A landscape with many valleys, sampled at points; each row gives a point and its height.
From any point a ball rolls to the lowest of the 2 points nearest to it. It stops when none of these is lower. Distance is the straight distance between rows; heights are no part of it.
Z303: -.20 .05 -.11 -.11 .03 .09 -.39 .04 .18 -.10 .20 .20 -.05 -.17 -.36 .14
 -.04 .15 .09 -.17 -.08 -.17 -.13 .00 -.02 .13  (h 297)
Z607: .16 .14 .17 .02 -.27 -.06 .06 .00 .00 -.28 .29 -.36 -.05 -.43 .16 -.15
 .29 -.02 .06 -.02 -.07 -.16 .19 .14 -.18 -.30  (h 366)
Z926: -.04 .11 -.11 -.15 -.09 -.30 -.38 -.44 .06 -.02 .07 -.08 -.02 .04 .39
 -.01 .25 .03 -.01 -.29 .12 .00 -.12 -.13 .17 -.13  (h 415)
Z448: .02 -.09 -.12 .07 -.05 .04 -.22 -.13 .01 -.13 .25 .03 -.11 .10 -.14 .25
 .12 .06 -.07 -.08 .01 .04 -.02 .04 -.26 .23  (h 304)
Z9: -.16 .09 -.22 -.07 -.04 -.10 -.16 -.38 .03 -.02 -.01 .02 -.14 .11 .39
 .20 .08 .10 -.16 -.04 .05 .18 .13 -.13 -.08 -.01  (h 290)
Z628: .24 -.01 -.08 -.17 .22 .11 .02 .12 .07 -.24 .14 -.03 -.11 -.03 -.30 -.12
 -.23 .13 .13 .02 -.08 -.08 -.16 .23 -.08 .01  (h 551)
Z416: .29 .25 .03 -.05 .05 .06 -.06 .00 -.19 -.03 .35 -.45 .21 -.01 .10 -.40
 .21 -.20 -.07 -.29 .07 .01 -.08 -.04 -.06 -.03  (h 456)
Z61: .06 -.18 .27 -.07 -.19 .03 .19 .04 -.08 .04 -.08 .01 .11 .06 -.06 .07
 .19 -.29 -.15 -.03 -.05 .16 .00 -.07 -.19 .05  (h 376)
Z905: -.03 -.03 .17 .06 -.25 -.04 .18 .27 -.13 .05 .08 -.38 .11 .14 -.24 -.14
 -.08 -.05 -.06 -.18 .04 -.04 .20 .00 -.13 .35  (h 381)
Z120: .08 .05 -.19 .15 .07 -.01 -.07 .20 .00 -.07 .10 .03 -.07 -.27 -.09 .08
 -.10 -.01 .04 .10 .10 -.12 -.10 .31 .05 -.27  (h 455)
Z857: .04 -.05 .30 .03 -.19 -.09 .23 .35 -.08 -.16 .01 -.34 -.08 .05 -.23 -.25
 -.09 .08 .05 -.17 .14 -.14 .22 .00 .08 .26  (h 407)
Z2: .16 -.14 .16 -.10 -.14 .27 -.17 .20 .02 -.16 .25 -.05 .01 -.03 -.22 -.21
 .15 -.14 -.16 .05 -.09 -.21 -.04 .10 -.32 .17  (h 301)
Z225: .01 -.12 .25 -.10 -.23 .17 .10 .21 -.01 .01 .01 -.04 -.01 -.04 -.12 -.17
 .14 -.27 -.21 .07 -.10 .02 .04 -.03 -.29 .20  (h 341)
Z257: .08 -.28 .10 .08 -.21 .02 .01 -.06 .02 -.03 -.01 .19 -.02 -.04 .00 .20
 .19 -.13 -.15 .15 -.07 .02 -.03 .14 -.25 .01  (h 411)
Z459: .06 .00 -.02 -.03 .32 -.10 .16 -.03 .11 .06 -.28 .13 -.18 .13 .04 -.02
 -.09 .09 .28 .21 -.09 .12 -.18 -.12 .34 -.20  (h 522)
Z948: .00 .11 -.08 -.29 .16 .25 .28 .09 -.13 .12 -.21 -.03 .31 .16 -.06 -.25
 -.16 -.15 -.11 .12 -.16 .12 .34 -.03 -.16 .12  (h 353)
Z86: -.18 -.06 .25 .07 -.28 .03 .06 .32 -.10 .17 .00 -.07 .17 .08 -.22 .00
 .09 -.22 -.11 -.18 .05 -.02 .11 -.20 -.09 .35  (h 350)
Z725: -.18 .32 .05 -.16 .14 .18 -.02 .25 .03 .10 -.03 .00 .07 -.09 -.16 -.26
 -.15 -.09 -.02 -.15 .08 .12 .06 -.30 .05 .31  (h 145)
Z483: -.07 -.05 .21 -.12 -.03 -.02 .25 .17 -.12 .21 -.16 -.02 .26 .07 -.28
 -.01 -.09 -.20 .08 -.28 -.05 .12 -.08 -.19 .12 .10  (h 356)
Z264: .12 -.08 -.12 -.02 .01 .39 -.15 -.27 -.04 -.01 .32 -.17 .18 .13 .12 .08
 -.02 .02 -.30 .04 -.24 .06 .07 .09 -.34 .06  (h 364)
Z35: .12 -.03 .07 .01 .09 -.24 .26 -.09 .07 .02 -.25 -.20 -.19 .11 .14 -.11
 -.06 .13 .27 .13 -.05 .09 -.08 -.03 .37 -.27  (h 547)
Z762: -.01 .00 -.39 .00 .08 -.11 -.07 -.22 .10 -.12 -.12 .08 -.06 -.17 .21 .12
 .01 .05 .07 .22 -.06 -.14 .14 .22 .23 -.50  (h 561)
Z909: -.31 .08 -.10 -.02 -.08 -.04 .06 -.23 .02 .05 -.18 .01 -.10 .01 .28 .33
 -.06 .08 -.18 .08 .02 .28 .30 -.13 -.07 .03  (h 209)
Z273: -.17 -.28 .22 .10 .12 -.02 .22 -.02 -.11 -.04 -.29 .31 -.20 -.01 -.14
 .34 -.01 .15 .09 .10 .02 -.05 .19 .05 .29 -.20  (h 613)
Z758: -.35 -.27 .01 -.02 -.14 -.16 -.10 -.26 .00 .04 -.17 .18 -.22 -.10 -.05
 .32 .09 .03 -.01 -.13 -.03 -.01 -.01 -.08 .17 -.17  (h 674)
Z133: .03 -.13 .03 .11 .15 -.04 -.06 .03 .05 -.05 -.06 .33 -.25 .07 -.02 -.12
 -.01 .17 .14 .17 .16 -.07 -.22 -.06 .03 .11  (h 413)
Z892: -.10 .09 .23 .02 -.19 -.06 .29 -.07 -.01 -.21 -.14 -.28 -.12 -.15 .16
 .03 .05 .15 .01 .03 .08 .09 .53 -.10 .06 -.06  (h 513)
Z497: -.17 .08 .14 .07 .14 .12 .25 .32 -.01 .14 -.12 .24 -.05 -.24 -.20 .09
 -.19 -.07 -.02 .08 -.04 .16 -.12 .00 -.02 .02  (h 282)
Z992: -.13 .45 .02 -.27 .14 .10 -.17 .08 .09 -.06 .09 -.10 -.08 -.12 -.04 -.06
 -.02 -.09 -.06 -.28 .08 .26 .03 -.36 .14 .24  (h 56)
Z406: -.44 -.16 .12 -.08 -.02 .02 -.17 -.17 .06 -.03 -.16 .40 -.34 -.13 -.06
 .32 .19 .08 -.06 -.06 -.02 .03 .06 -.27 .15 -.03  (h 656)
Z692: -.25 .05 .13 -.12 -.10 -.04 -.33 .14 .16 -.05 .12 -.02 -.02 -.10 -.43
 .04 -.07 .11 .12 -.31 .00 -.17 -.07 -.09 .14 .28  (h 245)
Z87: -.04 .02 -.01 .16 -.28 .11 -.03 .12 .00 .09 .22 -.41 .07 -.23 .11 -.07
 -.17 -.01 -.23 .10 -.07 -.16 .06 .31 -.25 -.09  (h 438)
Z565: .15 .15 .02 -.17 -.03 -.02 -.04 .10 -.07 .13 .08 -.30 .25 -.05 -.05 -.26
 .04 -.30 .00 -.29 .04 .05 -.18 -.08 .07 -.08  (h 435)
Z319: -.08 -.21 .04 .08 -.13 -.09 .14 .08 .06 -.22 -.16 .12 -.29 -.38 -.07 .23
 -.10 .08 -.17 .25 -.14 -.10 .22 .48 .06 -.25  (h 608)
Z617: -.07 .11 .03 -.05 .05 .09 .18 -.07 .02 .19 -.23 .01 .04 .12 .26 -.19
 -.13 -.06 -.11 .22 .03 .21 .07 -.18 -.15 .13  (h 242)
Z70: .25 .10 .14 .10 -.09 -.02 .32 .15 -.20 -.14 .14 -.33 .17 -.06 .09 -.18
 .17 -.13 -.03 .04 .08 -.01 .27 .12 -.18 -.10  (h 523)
Z973: .10 -.09 -.06 .04 .11 -.16 .03 -.20 -.03 .18 -.05 .13 .19 .53 .04 .08
 .04 .05 .13 -.06 -.05 .13 -.23 -.17 -.05 .24  (h 492)
Z871: .08 .04 -.15 -.01 .11 .11 -.09 .12 .02 .18 .07 .18 .23 -.11 -.10 .03
 -.08 -.15 .05 .03 -.10 -.05 -.33 .10 -.03 -.17  (h 417)
Z399: -.01 .13 -.02 -.16 -.11 -.07 -.46 -.29 .02 .01 .23 -.05 .04 .10 .25 .02
 .23 -.05 -.15 -.32 .11 .03 -.14 -.18 -.06 .13  (h 384)
Z138: -.23 .09 .01 .02 -.10 .00 -.21 .06 -.05 .32 .07 -.03 .38 .16 -.08 .02
 -.11 -.06 -.09 -.26 .05 -.06 -.03 -.16 -.11 .31  (h 149)
Z848: -.33 .02 -.07 .18 -.22 .08 -.08 .25 .09 .08 .03 -.01 -.06 -.28 -.10 .30
 -.20 .05 -.23 .19 -.11 -.10 .21 .24 -.13 .09  (h 165)
Z49: .21 .06 -.05 .05 .03 .06 .17 -.13 -.03 .09 -.08 .04 .12 .02 .43 .03 .14
 -.20 -.20 .31 -.06 .21 .04 .07 -.18 -.20  (h 532)
Z114: -.04 .01 .12 -.19 .15 .08 .14 .32 -.06 .10 -.23 .12 .20 .19 -.18 -.52
 -.33 .07 .07 .01 -.02 -.23 .09 -.03 .07 .29  (h 409)
Z593: .06 -.17 .09 .20 -.21 -.23 .08 .12 -.08 .00 .04 -.21 -.05 .01 -.07 .00
 -.05 .05 .09 -.07 .13 -.13 -.13 .16 .00 -.04  (h 457)
Z433: -.19 .01 .19 -.09 -.11 -.03 -.23 .15 .05 .14 .00 .03 .25 .03 -.26 -.16
 -.06 .00 .07 -.26 .10 -.21 -.03 -.12 .08 .31  (h 195)
Z17: -.22 -.19 .04 .25 -.25 -.17 -.04 .09 -.05 .09 .00 -.04 -.09 .03 -.11 .17
 -.09 .11 -.03 -.05 .10 -.09 -.04 .08 -.07 .15  (h 478)
Z251: -.01 .09 .18 -.01 -.15 -.02 .31 .13 -.02 .15 -.15 -.29 -.06 -.25 .13
 -.24 -.08 -.24 -.04 -.05 .07 .23 -.09 -.13 .09 -.13  (h 152)
Z404: -.29 .16 .11 -.03 .12 .13 .09 .18 .05 .20 -.11 .22 -.03 -.10 -.14 -.06
 -.20 .03 .02 -.06 .02 .16 -.16 -.27 .00 .21  (h 219)
Z69: .05 -.34 -.35 .29 -.07 -.19 -.10 -.21 -.07 -.12 .06 .32 -.06 .15 -.05
 .31 .18 .09 .06 .05 .03 -.25 .04 .27 .05 -.12  (h 480)
Z646: .28 -.19 .09 -.18 -.08 .01 .12 -.01 .04 -.09 -.08 -.07 .21 .10 .01 -.16
 .05 -.08 .06 .15 -.11 -.17 .03 .18 -.04 -.22  (h 557)
Z549: .05 .11 .25 -.03 .01 .14 .20 .18 -.06 -.20 .06 -.09 -.27 -.07 -.10 .05
 .23 -.17 -.14 .00 .06 .31 .13 -.23 -.12 .21  (h 170)
Z713: .15 .06 -.35 .07 .38 .07 -.04 .03 .04 -.08 .11 .31 -.07 .03 -.19 .12
 -.14 .15 .22 .12 -.08 -.01 -.25 .18 .04 -.09  (h 528)
Z81: .03 -.05 -.42 .09 .13 .21 -.26 -.06 .12 .06 .12 .09 .07 -.09 .05 -.01
 -.40 .25 .04 .20 -.20 -.33 -.09 .37 .09 -.24  (h 498)
Z187: .34 -.05 -.09 -.26 .16 -.03 -.08 -.35 .02 -.03 .04 -.11 .44 .48 -.03
 -.03 .11 .01 .14 -.11 -.20 -.06 .06 .02 .05 .03  (h 527)
Z763: .07 .05 .21 .11 .13 .04 .15 .16 -.12 -.12 -.06 .17 -.27 -.22 -.02 .15
 .23 -.20 -.06 .06 .22 .26 -.04 -.12 .09 -.14  (h 311)
Z21: .06 .09 -.15 -.06 .06 -.33 -.39 -.45 .14 .06 -.05 -.04 .09 .22 .30 -.13
 .17 .11 .20 -.16 .05 -.13 -.19 -.04 .37 -.06  (h 446)
Z176: -.13 .12 -.10 -.03 .04 -.07 -.08 -.16 .08 -.05 .01 -.21 -.07 .06 -.03
 .01 -.20 .25 .06 -.06 .09 .04 .13 -.04 -.02 .19  (h 524)
Z794: -.06 .09 .01 -.26 .07 .16 -.15 -.15 .16 .00 -.01 .18 -.15 -.08 .10 -.06
 .02 -.08 -.11 .04 -.06 .22 -.18 -.21 -.18 .09  (h 214)
Z723: -.06 .00 .02 -.02 -.17 -.10 -.29 -.16 .03 -.15 .21 -.07 -.20 .06 .00 .20
 .30 .02 -.09 -.22 .10 .08 -.03 -.16 -.13 .17  (h 346)
Z184: .02 .04 -.28 .05 .23 -.28 -.33 -.28 .18 .10 -.11 .24 -.06 .32 .15 -.05
 .11 .16 .31 .00 -.05 -.10 -.25 -.10 .43 -.06  (h 474)
Z749: .11 .07 .34 .13 .05 .08 .33 .32 -.17 -.16 -.05 -.04 -.17 -.15 -.10 .06
 .19 -.21 -.04 -.03 .22 .24 .20 -.16 .12 -.01  (h 253)
Z561: -.17 -.02 -.53 .12 .15 -.18 -.08 -.28 -.04 -.08 -.07 .29 -.07 -.04 .14
 .38 .11 -.03 -.02 .05 -.02 -.04 .18 .12 .22 -.37  (h 531)
Z772: .00 .17 .06 -.24 .02 .14 .31 -.06 -.05 .03 -.23 -.17 .14 .10 .20 -.21
 -.04 -.15 -.14 .08 -.03 .27 .36 -.20 -.12 .08  (h 303)
Z766: -.22 .05 .18 .04 -.36 .09 .00 .38 .03 .05 .10 -.18 .01 -.08 -.26 .23 .10
 -.17 -.16 -.07 -.10 -.03 .17 -.15 -.05 .31  (h 315)
Z508: -.04 -.02 -.31 .07 .19 .13 -.14 .09 .10 -.02 .08 .33 -.06 -.10 -.18 .06
 -.32 .26 .11 .13 -.13 -.21 -.17 .31 -.02 -.07  (h 514)
Z621: -.09 .03 .10 -.14 .14 .10 .31 .25 -.15 .12 -.26 .07 .27 .24 -.20 -.29
 -.20 -.04 .02 .01 .01 -.01 .29 -.13 .01 .27  (h 388)
Z77: .33 .00 -.09 .16 .04 .17 -.08 .19 -.12 -.04 .34 -.24 .16 -.18 -.04 -.13
 -.01 -.11 -.07 .04 .00 -.20 -.19 .35 -.11 -.28  (h 489)
Z742: -.28 -.11 -.01 -.09 .13 .03 .18 -.13 .10 .10 -.23 .32 -.08 .01 -.15 .24
 -.24 .24 .09 .07 -.23 .11 -.11 -.03 .00 .03  (h 570)
Z667: -.05 -.01 -.07 .28 .11 -.10 .04 -.05 -.13 .06 -.17 .38 -.07 .08 .29 .24
 .21 -.06 -.07 .22 .23 .12 .05 -.10 .07 -.10  (h 649)
Z853: .05 .02 .00 -.03 -.15 -.12 -.11 .13 .01 .15 .00 -.17 .24 -.18 -.05 -.03
 -.04 -.20 .09 -.17 .07 -.11 -.18 .06 .15 -.25  (h 410)
Z694: .16 -.07 .24 -.02 .19 .08 .10 .15 -.05 -.08 -.09 .36 -.13 -.07 -.06 -.05
 .26 -.20 .04 .14 .14 .12 -.21 -.16 .04 -.08  (h 355)
Z539: -.28 .02 .08 .00 -.03 -.07 .00 -.01 -.05 .26 -.08 .17 .28 .21 -.16 .23
 -.10 .06 .03 -.26 -.01 .08 -.03 -.23 -.04 .29  (h 198)
Z189: -.12 -.14 -.42 .21 -.02 -.04 -.15 -.19 -.02 -.05 .07 .27 -.07 -.10 .03
 .35 .08 .00 -.08 .06 -.04 -.09 .06 .27 -.02 -.19  (h 504)
Z214: -.03 -.18 .20 .08 .09 -.15 .02 -.07 -.06 .15 -.09 .24 .00 .35 -.08 .01
 .10 .07 .15 -.12 .12 .07 -.29 -.29 .05 .29  (h 475)
Z340: .13 .06 .03 -.04 -.13 -.16 .04 .20 -.02 .11 -.08 -.32 .41 -.03 -.02 -.23
 -.17 -.08 .16 -.10 .07 -.29 .07 .15 .28 -.26  (h 383)
Z28: .09 -.08 -.30 .13 .01 .17 -.08 -.15 .06 .06 .08 -.10 .11 -.04 .18 .06
 -.26 .16 -.10 .27 -.17 -.17 .06 .38 -.09 -.21  (h 482)
Z252: .06 .05 .27 -.01 -.26 -.15 .21 .07 .01 .00 -.06 -.36 -.05 -.21 .20 -.42
 .02 -.03 .09 -.08 .13 -.06 .05 -.08 .09 -.10  (h 249)
Z784: .01 -.01 -.20 .11 .35 -.24 -.04 -.07 .18 .10 -.22 .25 -.18 .31 .09 .02
 .04 .15 .39 .17 -.16 .02 -.18 -.11 .48 -.20  (h 499)
Z274: -.04 .09 .00 -.05 -.02 .07 -.13 .19 .00 .04 .13 .08 .07 -.19 -.21 .19
 .05 -.21 -.03 -.16 -.02 .10 -.21 -.03 -.08 -.05  (h 389)
Z582: -.29 .12 -.17 .17 -.05 .16 -.04 .04 .06 .14 -.05 .01 -.01 -.13 .13 .16
 -.25 .08 -.23 .24 .00 .06 .23 .09 -.21 .11  (h 52)
Z245: .07 -.23 -.07 .02 -.12 -.08 .09 -.27 .02 -.10 -.02 -.01 -.16 .07 .02 .22
 .05 .06 -.04 .11 -.11 .14 -.05 .17 -.20 -.02  (h 373)
Z751: .24 .16 -.26 -.07 .43 .19 -.02 .07 .00 -.03 .19 .00 .09 .08 -.19 -.12
 -.23 .07 .14 .06 -.08 .02 -.22 .13 -.03 .01  (h 540)
Z443: .10 .15 .21 .06 -.13 -.12 .25 .06 -.12 -.19 -.01 -.29 .07 -.06 .12 -.11
 .19 -.02 .05 -.08 .21 .02 .40 -.14 .02 -.04  (h 541)
Z203: .11 .02 .05 -.01 -.01 -.07 .26 .33 -.07 .17 -.20 -.16 .24 .04 -.03 -.27
 -.25 -.12 .11 .06 .00 -.13 -.02 .09 .19 -.15  (h 359)
Z460: .01 .08 .19 -.26 .13 .03 .06 .23 .07 -.08 -.22 -.01 .02 .04 -.11 -.54
 -.31 .17 .14 .01 .12 -.27 .14 -.03 .26 .19  (h 425)
Z558: -.35 -.01 -.26 -.02 .17 .00 -.06 -.22 .10 .07 -.03 .43 -.19 -.03 -.11
 .28 -.10 .22 .07 -.07 -.18 .15 -.23 -.08 -.04 .09  (h 593)
Z855: -.07 .10 .23 -.17 -.03 .00 .26 .11 -.14 .20 -.09 -.07 .08 .04 -.09 .12
 -.01 -.30 -.04 -.43 -.03 .42 -.14 -.34 .15 .08  (h 310)
Z186: -.03 .03 .21 .03 -.42 -.13 .15 .03 .05 -.27 .16 -.41 -.16 -.38 .09 -.02
 .11 .15 .02 .04 -.18 -.19 .37 .17 -.16 -.17  (h 421)
Z842: .16 -.17 -.44 .26 .08 -.12 -.24 -.28 -.03 .00 .14 .22 .01 .35 .05 .14
 .07 .19 .16 .04 -.01 -.19 -.10 .15 .08 .01  (h 458)
Z125: .24 -.17 -.18 .13 .10 -.17 -.23 -.14 .08 .01 .08 .15 .06 .40 -.04 -.11
 -.03 .25 .27 .03 .00 -.30 -.20 .11 .13 .15  (h 439)
Z800: .14 -.06 .09 .02 .31 .12 .08 .11 -.02 -.16 -.03 .48 -.12 .11 -.14 -.02
 .14 .04 .13 .19 .13 .05 -.14 -.12 -.07 .14  (h 386)
Z615: .18 .12 .19 .12 -.23 -.19 .18 .07 -.06 -.10 .18 -.42 -.04 -.29 .23 -.39
 .07 .06 .15 -.04 .08 -.20 .05 .13 -.07 -.22  (h 308)
Z345: .28 .04 -.04 -.09 .18 .29 -.15 -.20 -.02 -.08 .32 -.30 .10 .07 .15 -.46
 .02 .08 -.09 .05 -.07 -.12 -.07 .07 -.14 .00  (h 587)
Z657: -.13 .05 .28 -.05 -.10 .06 .20 .14 -.04 .26 -.20 -.07 -.06 -.22 .04 -.03
 -.05 -.29 -.04 -.22 .05 .30 -.17 -.30 .23 -.08  (h 244)
Z714: .08 .13 -.20 .05 .12 .10 -.06 .01 .04 -.01 .00 .13 -.08 -.32 .17 .08 .04
 -.16 -.11 .23 .02 .10 -.08 .17 -.03 -.30  (h 484)
Z491: .11 .04 .16 -.01 -.05 -.08 .23 .24 -.22 .02 -.02 -.25 .25 .08 -.25 -.04
 .08 -.25 .05 -.34 .14 .12 .11 -.13 .11 .10  (h 391)
Z379: .06 -.06 -.13 -.05 -.03 .14 -.02 -.30 .09 -.06 .09 -.14 -.08 .07 .13 .03
 -.09 .11 -.12 .13 -.13 .13 .02 .09 -.32 .10  (h 328)
Z76: .31 -.12 -.12 .01 .01 -.14 -.20 -.34 .12 -.02 .09 -.10 .05 .30 .18 -.20
 .13 .14 .18 .02 -.06 -.17 -.23 .07 .05 -.02  (h 418)
Z987: .03 .09 -.07 -.16 .00 .04 .00 -.16 .04 .01 -.12 .09 .04 -.12 .31 .19 .11
 -.17 -.15 .12 -.05 .23 .03 -.04 -.07 -.26  (h 512)
Z720: -.07 -.15 .14 .05 .14 .01 .19 .15 -.03 .02 -.34 .41 .09 -.02 -.05 .19
 -.08 .06 .11 .26 .00 -.12 .14 .05 .24 -.22  (h 625)
Z329: .01 .11 .13 .09 .12 -.08 .00 .15 -.11 -.09 .07 -.01 -.07 .03 -.19 .07
 .09 -.03 .10 -.21 .29 .12 -.03 -.22 .14 .15  (h 429)
Z182: .35 .09 -.05 .19 .05 .06 .15 .10 -.14 -.07 .18 -.24 .16 -.13 .19 -.13
 .10 -.14 -.06 .20 .03 -.06 .03 .28 -.14 -.30  (h 505)
Z776: .28 .16 .03 -.12 .15 .14 -.33 -.19 .00 -.13 .27 -.15 .14 .05 .19 -.48
 .22 .01 -.03 -.05 .14 -.19 -.03 -.07 -.05 .08  (h 596)
Z835: -.03 .01 -.08 -.04 -.05 .17 -.12 -.22 .07 .03 .08 .10 -.15 -.01 .26 .09
 .08 -.08 -.25 .14 -.07 .23 -.09 -.07 -.35 .11  (h 277)
Z870: -.25 .22 .07 .03 .00 .06 .18 .08 -.06 .04 -.08 -.03 -.07 .02 .08 .31
 -.05 -.05 -.17 -.06 .06 .38 .28 -.26 -.05 .20  (h 72)
Z132: -.25 .17 -.08 -.07 .01 .06 -.22 .15 .11 .03 .20 .06 -.12 -.27 -.37 .24
 -.06 -.01 .03 -.26 -.12 .11 -.29 -.08 -.04 .10  (h 348)
Z397: .30 .08 .00 .13 -.05 -.02 -.11 .10 -.13 -.03 .36 -.37 .12 -.14 .03 -.23
 .17 -.15 -.01 -.15 .13 -.12 -.24 .12 -.08 -.20  (h 476)
Z73: .06 .06 -.15 .02 -.08 -.12 -.16 -.44 -.03 -.10 .17 -.17 .03 .23 .34 .09
 .18 .17 -.07 -.12 .07 .05 .13 -.06 -.16 .05  (h 343)
Z148: .14 -.02 .21 .15 -.14 -.26 .14 .17 -.08 -.16 .07 -.34 -.08 .05 -.01 -.33
 -.09 .21 .17 -.13 .23 -.24 .05 .11 .07 .08  (h 432)
Z847: -.26 -.01 -.04 .09 -.12 -.13 -.19 -.06 .02 -.01 .02 -.06 .00 .10 -.14
 .25 -.05 .20 .02 -.16 .12 -.06 .20 -.08 .02 .23  (h 501)
Z982: -.07 -.03 .13 .12 .08 .00 .10 .08 -.03 .10 -.32 .33 .05 -.01 .20 .02 .05
 -.06 .02 .29 .19 -.02 .11 -.14 .17 -.15  (h 637)
Z693: .17 -.11 -.08 -.20 .03 -.02 .03 -.32 .01 .05 -.05 .02 .22 .39 .07 .12
 .04 -.02 .02 -.05 -.18 .14 -.06 -.08 -.16 .09  (h 509)
Z548: .15 -.20 .00 .14 .06 -.21 -.05 .12 .05 .02 -.09 .17 -.05 .24 -.02 -.16
 -.11 .20 .25 .12 .07 -.30 -.23 .12 .20 .01  (h 437)
Z572: -.22 .06 .10 -.04 .02 -.05 .13 .03 -.10 .05 -.09 .08 .17 .18 -.17 .44
 -.03 .01 .00 -.25 .03 .24 .22 -.24 .03 .16  (h 190)
Z722: -.03 .09 .02 .15 -.23 .11 .14 .29 -.12 .12 .21 -.47 .17 -.08 -.12 -.03
 -.11 -.15 -.20 -.08 -.07 -.01 .17 .17 -.25 .13  (h 412)
Z26: -.36 -.07 .10 .11 -.40 .01 -.11 .28 .10 .08 .04 -.08 -.15 -.22 -.24 .38
 .01 -.06 -.17 .01 -.19 -.06 .08 .03 -.05 .19  (h 256)
Z488: -.11 -.07 .03 .03 -.08 .10 .15 -.06 .10 .17 -.22 .12 -.01 -.04 .21 .02
 -.17 -.02 -.19 .35 -.09 .13 .07 .07 -.22 .04  (h 169)
Z989: .03 -.23 .27 .05 .02 -.16 .24 -.07 -.01 .19 -.38 .02 -.18 .07 .14 .05
 .07 -.04 .20 .11 -.08 .01 -.12 -.09 .48 -.41  (h 572)
Z291: .22 -.03 .03 -.20 .08 .17 .00 .00 .07 -.33 .18 -.18 -.14 .07 -.18 -.25
 -.08 .16 .01 .06 -.05 -.07 .07 .13 -.24 .17  (h 565)
Z449: .35 -.15 -.10 -.13 .13 .26 -.07 -.27 .07 -.19 .28 -.22 -.02 .18 -.01
 -.30 -.14 .25 -.01 .10 -.20 -.14 -.08 .21 -.24 .10  (h 577)
Z537: .10 .14 -.23 .14 .21 .10 -.18 .24 .00 .14 .10 .10 .25 -.10 -.04 -.05
 -.18 -.04 .11 .10 .06 -.23 -.18 .18 .13 -.23  (h 434)
Z656: -.03 .01 .16 .01 .05 .07 .36 .34 -.07 .15 -.24 .02 .07 -.10 -.10 -.13
 -.22 -.14 .01 .08 .00 .07 .01 .01 .08 -.02  (h 329)
Z731: -.11 -.04 .16 -.04 -.29 -.09 .15 .00 .07 -.13 -.10 -.28 -.15 -.26 .02
 .05 -.02 .06 .00 .01 -.02 -.01 .21 .09 .04 -.18  (h 473)
Z611: -.05 .34 -.02 -.30 .15 .06 -.19 -.10 .08 .07 .07 .03 -.06 .00 .22 -.14
 .00 -.11 -.13 -.20 .07 .30 -.20 -.32 -.02 .14  (h 141)
Z472: .23 -.11 -.27 .09 -.03 -.09 -.27 -.55 .04 -.12 .15 .04 -.04 .26 .38 -.05
 .28 .21 .06 .04 .01 -.16 .00 .02 -.02 -.05  (h 387)
Z113: .25 -.12 .04 -.39 .03 .09 .21 -.05 .06 .01 -.18 -.16 .17 .16 -.04 -.44
 -.10 -.11 .07 .13 -.31 -.06 -.02 .08 -.04 -.12  (h 571)
Z311: -.05 -.34 .10 .07 .12 -.16 .20 -.21 -.02 -.03 -.33 .21 -.39 .06 .07 .17
 .06 .13 .15 .21 -.07 -.06 .00 .06 .39 -.34  (h 595)
Z377: .06 -.04 .12 .03 -.02 .11 .05 .15 -.03 -.23 .19 .02 -.16 .07 -.29 .20
 .15 -.05 -.09 .00 -.01 .14 .05 -.03 -.30 .32  (h 252)
Z665: .01 -.12 .08 -.01 -.07 .18 -.26 .17 .04 .00 .14 .15 .14 .04 -.14 -.14
 .00 -.02 -.05 .03 .04 -.27 -.04 .03 -.22 .21  (h 270)
Z226: -.06 .06 .20 .08 .09 .00 -.01 .17 -.13 .08 .02 .20 .08 .19 -.14 -.06 .13
 -.08 .02 -.16 .25 .10 -.07 -.34 -.05 .36  (h 452)
Z59: -.13 .09 -.13 -.06 .13 .00 .02 -.06 .04 .02 -.07 .06 -.04 -.04 -.05 .17
 -.16 .07 .05 .03 .00 .14 -.03 -.03 .01 -.02  (h 546)
Z668: .10 .03 -.16 .17 -.04 .20 -.02 -.14 -.04 .09 .23 -.38 .16 -.18 .32 -.10
 -.17 .08 -.18 .18 -.17 -.10 .02 .31 -.17 -.31  (h 463)
Z865: .04 .01 -.31 .15 .06 -.11 -.12 -.25 -.08 -.02 -.04 .36 -.07 .07 .48 .24
 .32 -.09 -.12 .17 .12 .06 .04 -.01 .05 -.27  (h 662)
Z342: -.04 -.09 .16 -.01 -.11 -.03 -.17 .19 .06 .02 -.04 .08 .04 -.03 -.10
 -.21 -.07 .06 .06 -.02 .16 -.28 -.08 -.02 .06 .13  (h 235)
Z536: -.07 -.20 -.22 .08 -.09 -.12 .07 -.14 .10 -.13 -.19 .14 -.19 -.25 .15
 .14 -.08 .11 -.07 .32 -.13 -.19 .19 .44 .10 -.38  (h 586)
Z498: -.28 .13 -.32 -.06 .18 .03 -.34 -.20 .10 -.07 .14 .37 -.31 -.07 .01 .21
 .06 .12 -.03 -.13 .02 .14 -.17 -.17 -.05 .12  (h 616)
Z956: .31 .03 -.03 -.29 .11 .07 -.05 -.14 .02 -.12 .04 -.19 .37 .14 -.04 -.24
 .07 -.05 .09 -.04 -.09 -.17 .12 .09 .04 -.15  (h 542)
Z389: -.23 -.01 .00 -.20 .15 -.03 -.24 -.28 .09 -.18 -.04 .37 -.36 -.03 -.04
 .20 .19 .14 .02 -.16 .06 .17 -.07 -.32 .13 .07  (h 636)
Z837: -.17 -.08 -.10 .28 -.10 -.13 .11 .07 .01 -.08 .02 -.03 -.46 -.43 -.04
 .20 -.05 .03 -.22 .20 -.06 .06 .04 .42 -.02 -.12  (h 631)

Call two points neighbours if one is among the 2 nearest of the other. Go from one point of each pair to the other, from neighbour to neighbour, staying as low as possible. Name the highest point that can't be avoided.
Z549 / Z870 => Z125
Z582 / Z992 => Z460
Z138 / Z870 => Z539
Z992 / Z138 => Z257

Where does a ball stop that starts at each point below?
Z646 => Z251
Z443 => Z251
Z113 => Z251
Z182 => Z992
Z776 => Z992
Z987 => Z433
Z319 => Z549
Z667 => Z549
Z865 => Z549
Z784 => Z549
